A landscape with many valleys, sampled at points; each row gives a point and its height.
From any point a ball takes the steepest step (drop divided by distance) to one of its 5 nearest points. It stops when none of these is lower. Distance is the straight distance between rows; heights are no part of it.
(434) (h 145): [-1.36  1.64  0.39 -1.91  0.03 -0.12  3.93  0.72]
(433) (h 275): [ 3.44  1.25  0.73 -1.48  0.07  0.89 -0.31 -3.10]
(565) (h 148): [ 1.98  1.61  1.15 -1.48  0.18  0.86  1.44 -2.81]
(560) (h 204): [-3.20 -2.53 -1.37  2.15 -0.25 -0.84 -0.19  2.37]
(616) (h 32): [-2.55 -1.46 -2.23  1.55  1.22 -0.18 -0.30  0.24]
(348) (h 187): [ 4.01  1.59  1.69 -1.55 -1.02  0.93 -0.14 -2.42]
(137) (h 324): [ 2.05 -0.81 -1.54 -0.11  1.44  0.61 -1.67 -2.81]
(343) (h 302): [ 1.95 -2.05 -1.60  0.53  1.09  1.13 -2.36 -2.16]
(239) (h 66): [-0.90  1.74 -0.72 -0.87  0.58 -0.49  2.26 -1.74]
(49) (h 228): [-0.78 -2.37 -2.22  1.39  1.00  0.98 -1.15 -0.96]
(65) (h 419): [ 4.83  2.20  3.08 -2.09 -1.52  0.73 -1.23 -1.65]
(316) (h 67): [-3.62 -1.63 -2.36  2.34  0.76 -0.54 -0.45  1.81]
(625) (h 69): [-3.33  0.39 -1.99  1.28  2.01 -1.79 -0.47  0.84]
(623) (h 81): [-1.94 -3.54 -1.96  1.62 -0.30  1.04 -0.54 -0.09]
(556) (h 295): [ 3.84  1.03  0.42 -0.89  0.48  0.21 -1.62 -2.92]
(620) (h 176): [-0.34  0.78  1.07 -1.84 -1.57  2.48  3.75  1.23]
(591) (h 24): [-2.19 -1.31  2.00  3.08  0.98 -3.06 -2.89  5.63]
(145) (h 76): [-3.43 -0.23 -1.58  1.73  2.08 -2.06 -0.67  2.49]
(297) (h 722): [ 4.80  2.46  1.24 -1.89 -0.05 -0.46 -2.80 -1.36]
(136) (h 84): [-3.52 -1.12 -1.73  2.28  1.41 -1.40 -0.70  2.79]
(44) (h 188): [-2.53  0.33  0.88  2.02  2.67 -3.55 -3.15  4.28]
(622) (h 222): [-0.09  0.48  0.85 -1.28 -2.12  3.82  2.74  1.99]
(406) (h 339): [-1.70 -4.53  0.15  0.97 -2.83 -0.32  1.39  0.81]
(91) (h 97): [-0.56 -4.76 -1.19  1.34 -0.90  1.01 -1.08 -0.07]
(175) (h 131): [ 0.49  1.59  0.52 -1.43 -0.48  0.94  2.66 -1.85]
(361) (h 103): [-1.85 -4.17 -1.24  1.63 -1.39  0.41  0.30  1.00]
(184) (h 208): [-1.91  2.37 -0.39 -1.30  1.51 -1.75  2.88 -0.32]
(453) (h 168): [ 0.83  1.06  1.17 -1.98 -1.39  2.21  3.38 -0.55]
(495) (h 85): [-2.68  0.37 -2.63  0.79  2.54 -0.68  0.30 -0.31]
(157) (h 778): [ 5.00  2.37  2.45 -1.76 -0.64 -0.16 -2.03 -1.32]
(267) (h 38): [ 3.80  0.46 -0.96 -0.40  0.97  0.46 -3.30 -2.50]
(67) (h 511): [-0.30 -0.40 -1.94  0.30  1.38  0.85 -0.05 -2.67]
(193) (h 77): [-2.33  1.93 -0.94 -1.00  2.08 -2.66  1.45  0.48]
(170) (h 100): [-3.32 -0.55 -0.40  2.52  2.01 -2.72 -1.87  4.08]
(82) (h 124): [-0.77  1.92 -0.07 -1.69 -0.39  0.11  3.55 -1.13]
(601) (h 494): [ 4.11  1.09  4.05 -1.55 -3.00  2.50 -1.00  0.07]
(411) (h 403): [-3.96 -1.92 -0.84  2.74  0.08 -1.99 -0.70  3.92]
(252) (h 258): [-1.19  0.55 -1.96  0.30  1.61  0.10  0.61 -2.01]
(603) (h 703): [ 5.17  3.24  2.68 -1.94 -2.02 -0.69 -1.94 -0.23]
(552) (h 172): [-2.98 -3.33 -0.84  1.89 -1.17 -0.57  0.79  1.66]
(511) (h 125): [ 2.36  1.50  1.79 -1.51 -1.48  1.72  1.91 -2.12]
(138) (h 358): [ 1.55  0.09  2.15 -0.88 -2.76  4.40  1.45  0.50]
(144) (h 819): [-3.64 -2.16 -0.05  2.46 -1.44 -2.14  0.24  4.12]
(570) (h 68): [ 3.47  1.37  2.37 -1.58 -1.42  1.68  0.72 -1.92]
(253) (h 584): [ 4.90  3.28  3.46 -1.80 -2.59 -0.61 -2.11  0.89]
(347) (h 530): [-2.97  1.80 -1.14 -0.35  2.86 -2.63  0.53  0.87]
(308) (h 129): [-0.05  1.22 -0.81 -0.84  0.62  0.20  1.88 -2.73]
(419) (h 80): [ 1.53 -2.92 -1.71  0.44  0.38  1.33 -3.09 -1.45]
(450) (h 218): [-2.00  1.28 -1.68 -0.22  1.90 -1.04  1.36 -1.22]
(236) (h 518): [ 4.47  1.84  4.15 -1.80 -2.72  1.64 -1.45  0.58]
(195) (h 443): [-3.30 -3.54 -0.67  2.29 -1.94 -1.13  1.24  2.62]
(349) (h 385): [ 0.74 -2.09 -1.57  0.61  0.83  0.86 -2.01 -2.16]
(491) (h 314): [ 2.73  0.94  2.82 -1.39 -2.68  2.65  1.41 -1.23]
(173) (h 834): [-2.75  1.66 -0.92  0.59  3.29 -3.18 -0.91  1.83]

Where does a ball stop that starts at each point below?
(406) -> (616)
(144) -> (616)
(622) -> (239)
(157) -> (570)
(136) -> (616)
(91) -> (616)
(138) -> (570)

Call two points neighbours if one is among the 5 nearest of the other. Go from one point of each pair to the other, from neighbour to neighbour, staying as low as possible. Name the highest point that can't be avoided.
(591), (267) -> (433)
(591), (616) -> (136)
(570), (239) -> (175)
(591), (419) -> (91)
